Points on a hilly landscape, in no order, each with its height.
From any point a ball rolls to the lowest of the 2 points nearest to it. It stops when none of these is lower. Distance is the straight distance between rows; heights are no part of it.
Q996: [122  68 128 139  89 152 105 111 116 129 113 140 122 156  96  78 144 160
 180 156 164 106 188 117 135  95 150 148  86 174 132 152 135 120 152 133
 134 160 132  98 136  88 159 142  99  58 104 151 171  55 109  87 131 124]  (h 66.0)
Q900: [123 127 114 117 153 112  94  92 131 173 111 134 103 105 114 179 158 127
 124 214 158 127 127 140 112 127  80 130  85 160 124  80 195 149 120  73
  95 174 166 132 140 109 107 139 103  44 153 125 162 134 183  97  95 118]  (h 56.1)
Q753: [125  83 108 217 136 155 108  99 126 154 122 112 100  95 142 135 197  97
 106  90  90  73 112 127 150 166 114 144 162 126 126 169 110 121 141 159
 133 104  97  92 173 116 166 165 152 193 131 106 146 146  74 168 149 159]  (h 52.6)
Q428: [146 121 174  98 108 120 155 146  97 122 162 132 193 119 154 154 119 100
 141  61 116 150 131 126 133 105 132 139 198 111 125 136  84 127 167 129
 115  77 122 132 137 128 210 150 189 157  77 136 125  48 161 157 142  72]  (h 31.8)
Q687: [ 56 174 146  72 169 187 153 146 183  83 116 136 104  94 108 148 117  88
  53  72 201 132 115 155 142 132 148  72 118 140 156 134 112 153  99 161
 136 158 150 164 120  99  87 114  90 185 171 121  91 141  94 118 101 129]  (h 28.6)
Q232: [119 100 107 103 138 123 124  72 114 137 132 156  75 122 137 157 136 150
 101 116 163 137 162 147 131 122 146 200  87 104 160 113 142 120 117 127
 120 175  69 113 135 103  79 111 109  88 159 128 108 183  88  82 137 154]  (h 49.2)
Q426: [111 135  93 123 133 135 132 137 125 165 115 105 113 121 149 135 143 154
 102 143 173 142 126 162 120  82 146 141  89  97 168 110 134 140 112 135
 150 170 116 135 138 114  41 129 124  77 145 155 124 146  86 115 141 155]  (h 45.9)
Q269: [ 82 110 108 119 129  97 128 112 138 106 130 118 136 116 110 171 146 125
 147 138 105 130  83 141 102 112  80  89 141  82 125 147 130 148 155 103
  83 183 126 117  87 132  97 150 159 108 141 154  92 132 147 132  67 151]  (h 48.4)
Q799: [ 59 168 115  87 160 128 162 102 156 108 139 190 120 106  97 194 151  82
 107 127 149 132  86 167 195 114  69 140 149  78 160 145 133 126 158  96
  83 148 136 116 109 123  84 148 138 159 136 113 116 165 177 141  17 159]  (h 31.0)
Q539: [121 101 120 115 123 149 172 106 133 124 121 145 184 122 166 141 100 115
 142  92 106 114 103 131 170  96 108 170 177 119 117 116 144 117 149  98
 158  72 116 129 145 127 215 181 167 162  97 116  82  76 162 197 156  72]  (h 36.7)
Q183: [137 107 134 137 134 123 115 134 139 171 111 113  60 162 130 128 107 156
 159 155  88 117 213  99 129 123 139 137  85 176 128  95 196 135  76 164
 181 117 161 148 133 112 145 149  90 117 149 161 134 108 107 118 155 111]  (h 61.0)
Q668: [ 99 111 107  92 144 155 158  71 162 127  86 110  92 131  91 178 147 124
  90 148 169 118 120 138 150 127 105 135 138 125 113 134 156 157 130 129
  92 149  77  87 120 131 133 161 112 153 166 108  91 135 104 135 124 140]  (h 18.0)
Q557: [138 109 150 130 147  64  94 204 110 125 158 116 214 103 155 105  58 114
 150 101 114 154 134 133  86 104 109  82 138 115 124 128  99  98 167 128
 125  91 154 153 133 125 114 117 151 125 103 149 171  47 138 118 156  97]  (h 30.7)
Q975: [110 110 129 135 130  99 137 120 110 101 105 124 169 119 153 113  82 119
 106 137  90 166 153  82  78  88 109 130 114 114 161  86 107 140 178  64
 138 145 144  91 113 118 116 136 142  62 144 162 172 123 108 104 166  75]  (h 40.5)
Q294: [120 104 152 199 143 184  63 126 120 141 106 139 119 132 104 110 149 122
 171 171 132 120 168 144 104 138 123 129 116 144  83 136 139 127 100 182
  89 118 115  93 201 159 130 137 150 126 146 122 167  78 146 135 143 168]  (h 62.7)
Q640: [190 143 146 161 105 143  79 170 109 136 132 105 149 129 105  65 145 142
 126 158 119 119 104 146  86 145 144  44 144 129 141 146  93 118 104 185
 119 158 180 170 124 152 107 105 154 109 113 144 172  80 128  54 121 132]  (h 62.2)
Q185: [115 102 123 123 159 161 107  89 113 152 102 141  58 132 103 147 125 133
 156 195 130 117 185 133 115 116 119 172  63 174 127  87 190 137  94 111
 122 130 153 116 156 112 139 133 101  62 173 124 143 136 163 111 152 139]  (h 58.4)
Q316: [144 123 115 152  89 122 175  84 138 148 131 157  95 102 111 163 157 128
 129  88  81 147 121 145 161 150 152 195 127 108 101 150 111 151 117 131
 110 112  72  54 103 190 155 138 137 135 127  54 105 164 104 145 122 166]  (h 69.4)
Q259: [155 124 110 105 122 144 100 118 142 140 145 141 138  92 124 103 187 129
 158 144 130  83  90 164 171 186 131  96 111 120 100 160 137 114 147 178
 133  77 107 136 131 118 160 102 132 210  77  74 106 107 106 144 165 147]  (h 37.1)
Q390: [142 155 125 100 117 158 101 141 126 129  92  83 116 143  69 135 108 132
 146 138 156 121 139 127 144 106 113  67 119 137 128 146 124 202  64 197
 112 117 114 132 137 113 164 131 133 132  96 176 111 107 124 133 153 127]  (h 51.0)
Q257: [190 169 166  91  87 132 172 114  99  95 154 126 133 148  86  75  87 133
 124 104 121 150 173  92 127 154 176 148 149 154  89 114  78 133 112 121
 124 110  86 133  70 131 225 134 129 158  86 145 144 106 149 123 146  93]  (h 48.9)
Q301: [ 80  96 123 129 141  77 142 154 117 124 165 138 184 108 161 150  83  94
 167  81 109 174 129 150  87  98  86 143 170 116 113 121 111 106 167 110
 122  98 115 124 133 113 138 171 154 125 115 147 141  82 171 135 169  84]  (h 26.2)
Q987: [130  97 136 128 138 146 183  82 143 104 127 166  94 137 154 145 128 129
 123  98 121 121 106 143 136 157 140 179 134 124 129  85 155 109 120 113
 145  87  96 134 133 107 171 163 125 144 143 128  95 166 115 172 173 120]  (h 75.6)
Q388: [108 119 127 104 136 149 113  56 123 121 101 170  91 148 109 171  71 136
 102 128 114 158 171  84 159 101 128 200  67 143 159 113 166 136  82  56
 119 160  84  98 110 138 101  83  99  74 179 112  86 176  98  64 156 145]  (h 52.7)
Q678: [143  98 136 116  66 107 141 139 116 130 126 140  96 165 112 116  88 164
 165 146 137 116 202  75 138 119 170 147  91 167 116 145 137 105 134 144
 178 135 103 139  97  70 161 146  93 115 100 150 127 103  96 132 139 106]  (h 63.7)
Q140: [ 71  94 137 201 130 128 114  89 103 151 144 139 150 134 116 195 169  99
 140 130 111 128 111 126 111 147  49 143 176 108  69 129 137 112 100 108
  93 114 106  94 200 122 115 162 126 143 132 164 162 126 163 149 112 145]  (h 45.0)
Q34: [100 174 105 113 131 137 114 132 114 109 155 121 126 114 115  95 183 118
 117  78 142 126  51 171 131 139 156 121 150 113 165 153 133 142 142 194
 118 150 120 137 130 155 101 131 163 141 115 132  86 161 112 137 105 184]  (h 23.1)
Q137: [103 107 120 144 103  81 138 161  95 107 125  96 137 135 143 131  46 133
 120  88  87 181 130 139 106  63  95 141 194  73 131 110 105 133 134 116
 122 132  97 112 148 133 124 170 137 103 148 180 103  98 127 127 166  88]  (h 20.2)
Q508: [121 133 158  98 126 116 115 139 136  55 151 129 163 148 176 100  57 122
 106  77 140 116 183  49  98 110 130 127 145 119  83 103 137 119 180 114
 123 130 131  98 117  96 162 104 130 137 132 172 151  53 102 124 131 106]  (h 59.9)
Q837: [ 84 133 135 162 113 192 102  96 112 121 103 145  75 154 142 138 152 120
 137 105 114 144 184 185 140 106 120 185 111 102 139  83 145 110 100 119
 137  84 119  95 184 117  45 118 104  85 162 139 139 136 160  93 169 140]  (h 60.1)
Q270: [167 173 145  94 128 153 137 165 191 122 131 122  85 156 129 144 118 168
 171 145 130 160 141 162 180 182 150 110  96 106 123 141 182 137 100 150
 149  96 143 151 107 111 131  71 112 205 101 119 107 101  99 117 147 118]  (h 28.4)
Q817: [151 137 146 147 107 127 131 152  68 150 161 125 129 136 158  79 100 155
 160 116  62 173 174 111  85 111 141 171 165 134 141 106  60 150  98 138
 139 105 108 116  78 176 115  91 175 100 137 160 157 139 121 101 162 136]  (h 20.3)
Q384: [124 141 126 118 126  93 104 165 134 154 170 105 145 144 141 145 169 126
 163 162 148 126  95 159  99 154 123 125 114  99 117 119 175  99 150 116
 132 134 158 168 140 124  53 105 120 141 122 108 119 149 139 137  93 126]  (h 19.9)
Q765: [155 130 107 170  83 101 148 154 135 181  96  83 116 129 109 113 145 187
 134 170 140 157 117 158 114 134 161 145 101 121 161 107 130 131 109 128
 168 137 141 142 127 120  63  92 107  74 160 148 143 133 107  71 173 120]  (h 42.8)
Q278: [115 131 150 166  95 115 144  97 125 134 175 154 161 118 104 111 148 118
 156 127  92 135 124  93 100 184 148 110 127 182 107 174 101 103 138 136
 104 170 139 116  93 165 157 114 157 145 148 110 152 102 125 114  95 178]  (h 57.9)
Q482: [188 174 141  92 149  83 109 154  97 118 137  81 166 169 173  77  59 156
 115 103 144  77 130  72 119 119 171  97 165 112 107 100 138 108 139 150
 163 101 129 163 142 123 173 139 120 171 109 165 142 116 117 162 159  45]  (h 55.4)
Q965: [143 122  93 132 108 123 153  90 134 134 144 110 187 107 132 132 141 113
 141 134  92 105 103  85 163 147 152 166 134 126 101 120 124 116 161 113
 176  69 100 105 128 128 194 123 159 164 109  83  89  86 145 187 156 139]  (h 40.6)
Q377: [114 132 107 169 147 114  78 145 146 135 127  87 170  94 127 111 202  66
  63 121 120  60  63 156 161 164  87  83 194 122  91 138  74 128 131 150
 149 101 131 118 128 142 108 150 151 216  78  66 113 144 110 150  95 145]  (h 33.0)
Q605: [142 132 109 102 158 118  92 163 112 140 121 119 178 151 185  98  86 138
 134 152 118 112 138 119  99 102 140 154 127  93 136  94 144  93 147  72
 155 151 157 163 149 155  58  82 147  98 150 136 163 154 115 115 149 126]  (h 29.4)
Q124: [136 115 133 116 137 124 133 147 111 111 128 115 116 164 177 124 108 160
 140 126  88 132 155 131  60 138 106 153 133 142 126 135 130 109 164  87
 131 151 132 111 124 127 150 129 135  90 118 146 155 115 128 105 106  83]  (h 37.2)
Q211: [122 142 125  96 138 171  91 144 133 117 143 148 152 141 133  96 148 142
 173 139 125  84  90 140 113 132 139  79  91 148 113 169 169 116 147 149
 133 143 140 153 165 135 163  92 116 138 110  98  97 104 126 131 115 151]  (h 33.5)
Q98: [115 177 101 121 213 139 143 180 160 172  63 163 141 122 158 149  91 100
 109 131 112 164 139 109 143  93 120 118  83 179 210 140 147 135 139  76
 154 158 206 184 128 107  82 100  90 130 146 117 150 169 116 108 124 116]  (h 50.9)
Q378: [131  98 134 206  98 143  93  82 131 132 137  93 114 140 123 123 197 103
 148 109  84  60 179  85 146 202 125 138 148 187 122 153 116 113 164 140
 164 107 112  91 148 119 204 195 142 163 136 110 177 113  99 144 128 113]  (h 55.5)
Q629: [174 182 116  67 114 104 136 136 102 141 115 135 112 149  99  99 124 160
 179 117 132 105 128 105 187 153 157 129  90 161 145 145 141 174 111 164
 163  99  96 143 105 112 199 100 104 154  54 137  92 151  99 143 172 140]  (h 37.8)
Q325: [ 74 145 138 111 156 168 115 154 158  76 125 109 128 115 102 151 168  95
  64 130 218 138  97 174 114 119 112  49 101 127 164 116  88 155  58 172
 144 146 155 203 109  96  78 147 120 133 144 152 128 161 123 109 115  98]  (h 33.6)
Q329: [129 116 128 106 154 147 131 125 108 121 135 137 110 130 122  99 112 134
 159 193  98 148 152 104  96  86 140 104  96 152 176 103 103 152 118 126
 134 148 143 141  58 151 126  85 143  62 134 147 139 138 107 127 128 129]  (h 26.6)
Q689: [143 167 114 135 113 112 103 157 122 111 138  60 146 128  93 114 148 119
  98 148 189 119  66 159 112 129 103  69 119 117 109 118 119 171  79 176
 117 137 118 172 130 121 141 159 148 115  91 169 111 129 164 147 119 124]  (h 47.0)
Q777: [168 106 132 153 105 122 107 108 126 140 123 106 164 145 128  80 154 164
 189 129 130  82 129 124 162 183 149 157 148 137  95 108 162  85 147 149
 171  63 105 131 172 118 169 130 141 188  99  93 120  69 120 158 149 119]  (h 40.8)
Q760: [ 73 127 125 117 137 113 119 121 168 119 141 109 128 142 136 202 105 109
 100 128 153 100 142 112 123 118  73 100 121  94 115 106 169 146 103 118
 119 137 149 140  92 114 103 144 152 152 150 155  61 128 124 160  88 123]  (h 45.1)
Q8: [127 120 149 176 131  98  66 128 120 105 157 136 180  93 142  96 157  88
 113 112 152  88  89 100  83 147 123 108 145 145  58 135 140 115 168 100
  97 173 170  89 155 163 132 140 146 113 120 140 160  88 143 101 102 173]  (h 33.4)
Q21: [152 194 128  56 128 135 167 141 131 124 135 123 109 103 101 137 114  87
  59  87 135 134 141 118 198 124 129 109 143 105 169 130 117 194  88 176
 133 106 129 173  97 113 149 139 139 182 104 154  79 175  91 173 113 120]  (h 38.4)
Q127: [184  94 126 123 126  85 190 113 131  94 159 184  83  97 123 164 162 128
 121 144 124 126 115 129 100 148 162 153 108 121 143 119 108 130 151 129
 128 112 128 140  68 127 154 117 129 114 131  60  77 201 134 183  64 145]  (h 69.5)
Q401: [123  97 124 130 110  91 197  77 120 130 145 159 106 113 175 164  77 127
  69  76  95 137  89 158 144 104 117 187 185  46 117  99 134 106 135  98
 133 121  97 119 142 135 143 173 107 122 171 114  73 199 146 153 165 116]  (h 73.6)
Q604: [112 140 116 117  95 104 195 118 141 132 126 142 106 100 120 168 141 124
  70  91 124 150 101 166 139 133 129 167 178  68 132 123 108 153 147 123
 113 103 108  91 102 154 100 137 126 144 146  85  67 196 163 178 103 160]  (h 71.5)
Q336: [113 147 155 133 118 172 190 151 109 143 100 159 112 126 146 110  66 132
 147 106  69 193 105 115 125  96 164 151 143 134 130 145 114 129 123  91
 123 109 128 109 150 152 121 130 123  99 165 133 116 115 148 128 200 148]  (h 40.0)
Q322: [110 158  85 116 195 164 145 105 143 191  79 174 134  95 129 155 101 124
  63  94 138 165 139 128 159  58 152 154 105 157 177 115 168 136 109  65
 114 155 151 162 165 142  81 101  85  93 191 126 128 159 138  98 139 135]  (h 47.5)
Q936: [130 189 150  78 140 181 160 196 187 110 123 144 115 110 136 132  98 118
 111 112 153 163 111 171 160 165 150  84 116 125 135 151 113 129  91 120
 151 114 175 174 108 127  94  99 106 193 125 123 108 139 105 128 119 135]  (h 23.7)
Q679: [ 43 137 130 118 176 135 119 155 155  41 165 112 114 126  84 188 155  77
  85 140 219 104 107 173 183 110  71  55 121 112 116 132  91 138  82 189
 119 124 168 149 122 105 105 173 102 152 115 152 130 192 172 138  86  91]  (h 38.7)
Q53: [114 101 103 195 130 178  58 102 116 139  84 114 134 127 107 128 158 110
 143 131 115 132 157 160 150 112  95 167  85 128 137 103 137 148  92  84
 101 133 127  54 157 174  71  87 132  64 140 126 148 135 130  79 168 156]  (h 58.1)
Q178: [118  87 115 168 114 105 117 100 126 170 159 141 106 113 117 126 200 148
 154 140 122 114 131 144 112 167 158 144  97 130 135 158 122 102 131 142
 109 186 108 124 103 134 103 109 126 107 144 117 158 147 101 102  93 167]  (h 55.6)
Q272: [118 152 123 121 158 161 167 130 130 157  64 135 159 119 146 100  85 126
 108 140 123 187 110  99 137  75 155 125 123 154 188 111 113 150 120  83
 127 135 134 118 131 169  74  88 105  93 172 112 137 154 126 113 184 142]  (h 43.8)
Q727: [193 131 178 111 107  85 136 168 110 138 173 117 201 135 166 116  84 148
 170 105  98 171 157  76 113 127 174 129 180 129 132 140 116  75 202 124
 132 110 180 138 153 143 118 102 161 128  99 134 163  53 144 108 137  86]  (h 34.5)
Q309: [152 101 171  84 150 175 136 144 154 172 119 179  73 150 141 111 119 180
 230 176  87 150 190 167 162 129 139 155  85 119 134 115 152 139 109 122
 141  88 145 110  97 147 137  89 122 106 126 118 165 113 111 129 153 130]  (h 66.7)
Q811: [144 140 155 104 131  78 173 109 155  94 122 139 137 111  77 163 157 122
  84 110 156 134  54 125 122 164 153  67 115 101 139 142 112 146 129 128
 101 109 133 176  71 125 111 121 107 188 167 114  57 169 167 146  78 156]  (h 20.6)
Q35: [163 124 148 184 102 140  97 137 119 151 132 119 162 122 125  97 136 119
 140 135 105 125 131 120 104 155 118  96 163 148 122 164 105 106 129 184
  95 140 151 142 168 160 118 129 185 147 119 106 149  69 121 129  98 166]  (h 60.2)
Q177: [141 116 165 145 128 167  92  98 107 146 122 166 125 180 125  91 111 154
 197 149  86 107 204 127 121 139 116 205 115 150 109 148 142 112 113 153
 102  97 101  81 172 174 153  94 162 137 143  84 163  69 152 101 129 159]  (h 64.9)
Q226: [ 88 144 119 135 170 156 105 133 151  72 105  84 115 125 101 158 161 108
 111 156 196 107 103 156 111 156  86  85 122 129  72 127 141 166 101 180
  92 108 156 114 142 120 125 132 116 113 134 147 149 167 163 146  92 120]  (h 43.0)
Q584: [153 122 117 160 139 122  99 127 133 101 125  46 163 115 120 124 178  90
  78 141  90  97  99 131 115 166  82  98 171 142  94 120  83 139 126 152
 136  70 100  99 129 143 178 176 168 184  83  90 137 131 132 162 127  97]  (h 37.4)
Q198: [223 150 113 125  58  96 110 156  98 137 144  97 153 143  88  77 130 160
 150 125 128  83 121  99 164 158 181 119 104 146 129 146 122 108 147 165
 148 109 113 170 137 126 173  79 135 149  56 116 109 125 138 134 125 123]  (h 41.6)
Q603: [ 54 124 116 105 145 126 136 135 164  96 117 128 117 114  75 199 140  81
  90 160 206 100 143 162 212 101  54 107 150 100 131 155 121 135 120 155
 101 142 136 100 103 113  82 170 130 153 132 144 115 168 158 171  42 130]  (h 35.9)
Q819: [125 111 113 158 117 122 129 161 139 156 106  80 145 129 124 105 134 166
 150 175 144 132  82 145  97 121 109  93  86 141 165 111 168 136  94 114
 156 130 194 165 138 109 126 133 105  77 147 163 165 100 149 101 159  98]  (h 39.8)
Q890: [120 171 111 149 119 101 117 124 110  96 160  94 124 109 126 106 148 118
  82  73 108 146 126 138 130 167 145 154 200 115 144 122  96 160 116 198
 100 133  91 116 115 204 124 121 184 157 150 123 105 168 123 143 102 150]  (h 17.4)
Q78: [159 153 179 129 147 142 158 122 126  89 117 131 101 156 128 105  90 145
 119 115 112 182 131 114  83 186 143 124 145 154 105 131  93 141 106 146
  91  96  93 121 101 149 180 110 124 163 121 125 161 137 139 107 139 111]  (h 45.4)
Q764: [ 95 126  92 100 186 144 144 126 145 189 106 172 136  78 126 162 136  82
  68 152 170 149  87 172 137  99 117 145 121 122 174 109 123 113 137   5
 122 161 156 167 121 109  68 124 106 125 174 103 143 184 162  89 123 130]  (h 50.8)
Q415: [153 126  70 100 119 121 176 105 133 116 118 158  94 113 104 124 111 148
 104 140 125 104 110  84 178 110 164 146 100 105 154 135 135 140 152 164
 137 136 113 118  87 135 161 108 133 110 107  89  70 183 108 194 103 167]  (h 71.2)
Q774: [163 102 113 155  18  73 113 110 129 118 172  85 174 160 112 118 187 121
 128 144 151  74 147  78 131 145 133 110 144 138 108 127 111 104 186 142
 153 125 125  86 126 104 156 169 130 117  74  92 122  86 132 165  85 101]  (h 63.3)
Q462: [142 156 180 107 109 148 152 136 100 138 117 153 134 159 133  70  98 142
 208 123  86 171 151  76 132  98 166 138 143 177 150 130 125 153 143  92
 173 116 133 112 146 119 169 147  94  89 121 144 155  66 115 133 194 137]  (h 35.5)
Q333: [135  93  91 117  58  73 145  85 133 134 134 128 122 127 137 163 150 122
 113 140 142  88 121  76 100 144 111 124 125 112  97 129 145  97 176  90
 140 171 112 112 129  73 151 134 115 110 116  88 107 139 129 167  75 127]  (h 65.5)
Q455: [127 113 144 144 103 121 145 120  76 132 166 110 114 142 142 123 109 151
 119  74  60 176 138 135 103  96 123 174 214  81 145 118  99 153 108 153
 122 132 100 110 148 179 164 158 164  98 128 162 120 155 108 137 159 124]  (h 12.3)
Q739: [127 141 145 103 127 107 115 148 140 124 125  77 125 185 158 167 113 162
 156 140 112 111 173 102  90 115  99  87 117 128 109 118 151 151 105 144
 135 131 154 151  97 128 128 127 158 116 119 170 107 104 121 148  91  69]  (h 41.1)
Q475: [157 169 113  78 166 164 173 165 112 191  93 125 106 129 141  91  96 161
  83 123 154 144  98 126 154  48 202  95 132 143 152 167 122 152 139 143
 132 164  89 164 134 120 104 145  92 138 143 147 137 134  96 144 155 140]  (h 75.1)
Q518: [160 115 113 147 137  85  70 180 102 139 172  94 157 139 192 137 111 136
 154 182 142 136 148 132  77 103 113 148  99  84 106  71 160  95 162  64
 154 154 163 156 159 119  91 127 150 113 105 124 146 105 154 109  98  85]  (h 25.1)
Q740: [105  74 119 227 118 134 116 106 119 128 119  94 125 114 127 141 182 109
 130 131 142  99  82 137 120 123  90 136 157 111 112 134 114 108 116 165
 121  99  97 128 214 102 138 199 144 141  99 159 144 112 142 172 144 130]  (h 49.0)
Q763: [127 155 151  99 151  86 154 156 134  92 136 118 210 113 157 114  58 121
 132 105  92 184 104  71  98  91 142  90 110 121 161 125  81 138 172  68
 134 132 150 127  71 130 119  98 135 115 133 149 166 120  95 124 166 122]  (h 43.4)
Q385: [108 130 124 132 128 136  91 141 123  70 152 111 161 124 154 116 129 111
 108 112 153 106  78 122  58 138 115  62 120 125  71 141 149 116 147 108
 127 153 178 140 155 112 150 126 105 132 112 131 116 115 145 120 129 114]  (h 30.0)
Q807: [154 151 178  94 141 121 105 158 139  83 153 114 173 166 166  81  51 136
 130 125 155 147 136  64 124 138 158  60 131 149 106 107 158 112 139 126
 154 136 191 147 134 115 144 115  99 141 119 147 161  67 122 105 164  73]  (h 58.0)
Q374: [109  56 111 175  72 107  82  97 109 149 147 129 119 118  92 126 176 128
 186 137 134  78 197 120 140 152 132 185 120 185  89 154 129  85 159 136
 148 128  81  81 117 124 190 186 143 117 100  96 153 121  97 140 120 138]  (h 58.2)
Q821: [169 164 120 143 138 161 133 131 149  89 100  96 125 140 142 113 153 129
 110 102  92 132 158 117 117 198 144 136 155 145 103 145  75 146 115 156
 123  72  86  98 100 162 174 116 153 201  87  86 119 147 110 138 123 113]  (h 41.7)
Q84: [125 159 146 124 152 172 139 171 133 163  66 152  81 165 162 130  84 139
 147 132 106 153 168 158 158 106  89 159 145 133 153 110 146 141 101 122
 140  69 139 131 159 121  67 125 108 112 161 147 148 122 143 114 144 110]  (h 62.5)
Q755: [126  87  96 111 122  74  91  80 125 194 134 189  85  83 132 156 185 160
 153 161 172 114 161 160 140 123 151 166  84 122 132  99 134  89 129 103
 121 196  99 136 110  91  69 117  98  62 142  98 153 173 116  52 138 159]  (h 52.4)
Q142: [ 84 123  93 133 183  93 104 161 141 177  97 159 143  95 132 181 126  98
 115 179 166 122 121 174 136  93  53 118 104 140 149 111 122 115 132  50
 117 150 178 155 122  90  66 152 103  90 146 138 163 142 174 104  84 102]  (h 53.4)
Q487: [ 82 123 115  94 174 155 157 115 175 110 105 149  72  99  98 174 110 105
  47  94 179 141 137 132 169 102 136 141 133 111 168 137 165 176 123 125
  86 196 125 141 120 139 102 125 103 164 185 105  66 158  76 129  99 147]  (h 24.9)
Q268: [117 153 116 107 132 121 178  93 168 125 122 165 101 116  93 175 200 109
 131 128 169 112  70 157 153 167 138 129 114 115 150 153 150 124 166 145
 107 127 129 152  98  96  85 119 101 163 129 109 105 157 132 138  49 179]  (h 26.0)
Q973: [141 177 126 123 127 139  61 146 146 107 117 115 138 116 121  78 185 109
 110 125 146  72  79 172 123 170 142  67 165 110 105 146 115 123 131 200
 118 135 128 146 131 151  94 131 148 162  71  98 108 122 112 108  75 148]  (h 28.0)
Q191: [116 122 123 153 102 152 124  79 123 157 153 194 113 149 111 147 114 166
 194 119  81 141 181 136 141 146 138 193 106 138 118 167 123 103 116 143
 106 144  72  73 100 198 137 100 170 122 120  75 140 132 110 110 108 173]  (h 67.0)
Q638: [124 127 135  91 154 193 123 125 122 168  66 207  55 124 146 145  91 134
 168 147  88 150 186 147 180  93 130 160  80 121 163 120 159 161 119 124
 117 110 130 103 159 106  92 103 119 113 142 122 139 136 110 118 164 163]  (h 64.7)
Q841: [202 145 135 114  99  95 142 123 105 104 124  73 128 158 133  79 111 118
  90 133 125  87 137 103 132 154 129 117 150 126 105  77 105 132 111 131
 155  71  94 158 108  98 206 147 140 168  95 161 123 100 146 156 147  50]  (h 52.5)
Q93: [168 130 153 148 148 114  97 169  88 141 137 131 183 142 196 101  87 148
 163 110  73 124 152  96  91 142 164 151 161 126 109 136 139  62 152 110
 124 133 150 128 199 159 122  82 164 151 143 122 157 114 143 113 125 132]  (h 33.3)
Q64: [178  90 134 180 110 144  94 167 110 163 123  87  98 147  86  84 175 179
 176 164 127 116 155 161 131 120 149 100 106 155 142 162 114 104 121 181
 125 159 148 133 142 134 137 109 112  82 112 150 188  89 111  81 118 106]  (h 64.1)
Q673: [152 104 113 100  75  49 192 112 118 146 152 144 111  93 136 138 123 148
 124 146 128 111 127  91  83 122 175 132 128 132 117 121 121 100 157 132
 150 158 143 140  96  99 154 124  94  73 144 108  96 178 136 145 120 132]  (h 67.4)
Q517: [ 81  97 124 156 160 170 151 111 143 140 109 181  88 136 147 155 130 125
  90 133 166 109 123 170 143 139  78 148 130  94 142 135 141  79 106  68
 126 113 127 159 173  65  86 141  94 134 169 164 142 164 186 119 131 120]  (h 78.8)
Q838: [154 167 171 100 152 151 129 183 113 129 128 114 115 150 130  69 102 127
 180 162  88 160 131  89 115  95 122  78 119 181 173 122 121 168 115 106
 171 108 164 151  90 116 162  96  90 111 110 132 152 104 121 125 170 106]  (h 31.2)
Q99: [111 144 113 124 136 143 119  99 139 100 118 111  96 139 107 116 124 149
  84 119 143 170 121 137 136 137 124 158 139 134 117 127 117 160 107 158
  75 151  84  77 116 193  78 121 134 109 165 138 119 144 113 100 103 152]  (h 9.4)
Q825: [130 118 128 118 112 104 146 133 136  96 156 105 137 116 107 124 176  99
  82 127 144 109  38 126  89 139 140  49 133 133  97 166 102 120 156 118
 133 136 145 155 104 113 160 122  97 177 122 109  91 138 142 163 143 117]  (h 26.1)
Q796: [158 188 138  62 130 158 158 109 156 114 114 126  86 118 106 139 139 127
 119 109 170 138 140 129 191 180 169 120  85 130 142 133 143 184  96 173
 142  72  97 133 102 123 160  92 131 194 112 121  86 150  88 160 148 156]  (h 33.2)
Q293: [107 120 147 125 132  86 143 153 145  94 141 143 185 106 144 139  96 113
 124 104  79 150  75 141  94 114 101  63 134  90 141 168  72 130 158  93
  95 152 152 133  75 143 107 121 156 142 136 149 131 112 150 107 123 140]  (h 46.1)
Q159: [ 84 100 125 153 127  65 141 109 109 140 143 127 144 124 135 188 143 128
 131 129 154 138  76 142  85 132  44 149 161 118 102  96 165 109 105 115
 133 109 135 142 145 101  94 161 100 101 135 159 148 166 183 126 110 124]  (h 40.7)
Q387: [101 113 139 112 201 192 155 132 156 110 102 171  83 141 159 132  94 126
 101 113 127 139  99 165 134 132 121 128 115 128 153 136 144 128  91 105
 120 129 138 159 154  83 142 138 103 143 156 158 109 160 105 126 148 121]  (h 77.3)
Q828: [163 127 113  92 143 153 150 139 105 115 124 130 145 116 128  80  81 150
 103 121 116 140  83  95 152  83 180  98 150 123 140 164 111 141 155 164
 112 160 114 129 144 154 161 119 130 137 107 130  89 132 116 180 137 155]  (h 73.1)
Q231: [ 92 110 116 170 108 161 107  84 115 131 124 144 117 153 117 127  92 151
 148 120  79 144 176 110 155  83 130 189  94 149 118 124  93 108  88  63
 128 141  77  65 117 169 100  77 100  77 146 111 125 131 121  62 178 151]  (h 55.7)
Q184: [130  85 144 180  55 104  82 137 115 111 187 131 158 148 111  81 159  99
 148 137 159 102 200  86 128 148 161 170 130 179  86 151 139  66 178 133
 133 151 143 114 155 114 165 192 130 119  99  96 163  66 124 126  96 131]  (h 60.9)
Q105: [113 111 121 198 132 100 115 131 128 131 153  95 168 110 136 128 178 135
 144 140 151 113  74 132  71 138  99 129 107 134 113 107 155 128 114 108
 104 164 157 111 137 144 114 125 137  65 135 174 169 121 164 103 104 145]  (h 36.6)

Call two points neighbours if one is among the 2 nearest of the other. Go from one point of each pair to the other, from neighbour to neighbour, staying as low as possible. Name the highest point that can't be avoided.
Q811, Q796 | Q679
Q384, Q455 | Q727
Q99, Q936 | Q687

Two balls start at each pair of points below. Name the first point that both come to, or write none.
Q604, Q673 | Q105
Q127, Q401 | Q105
Q638, Q387 | Q232

Where does a ball stop that starts at each point below?
Q987 | Q811
Q415 | Q811
Q64 | Q811
Q740 | Q811
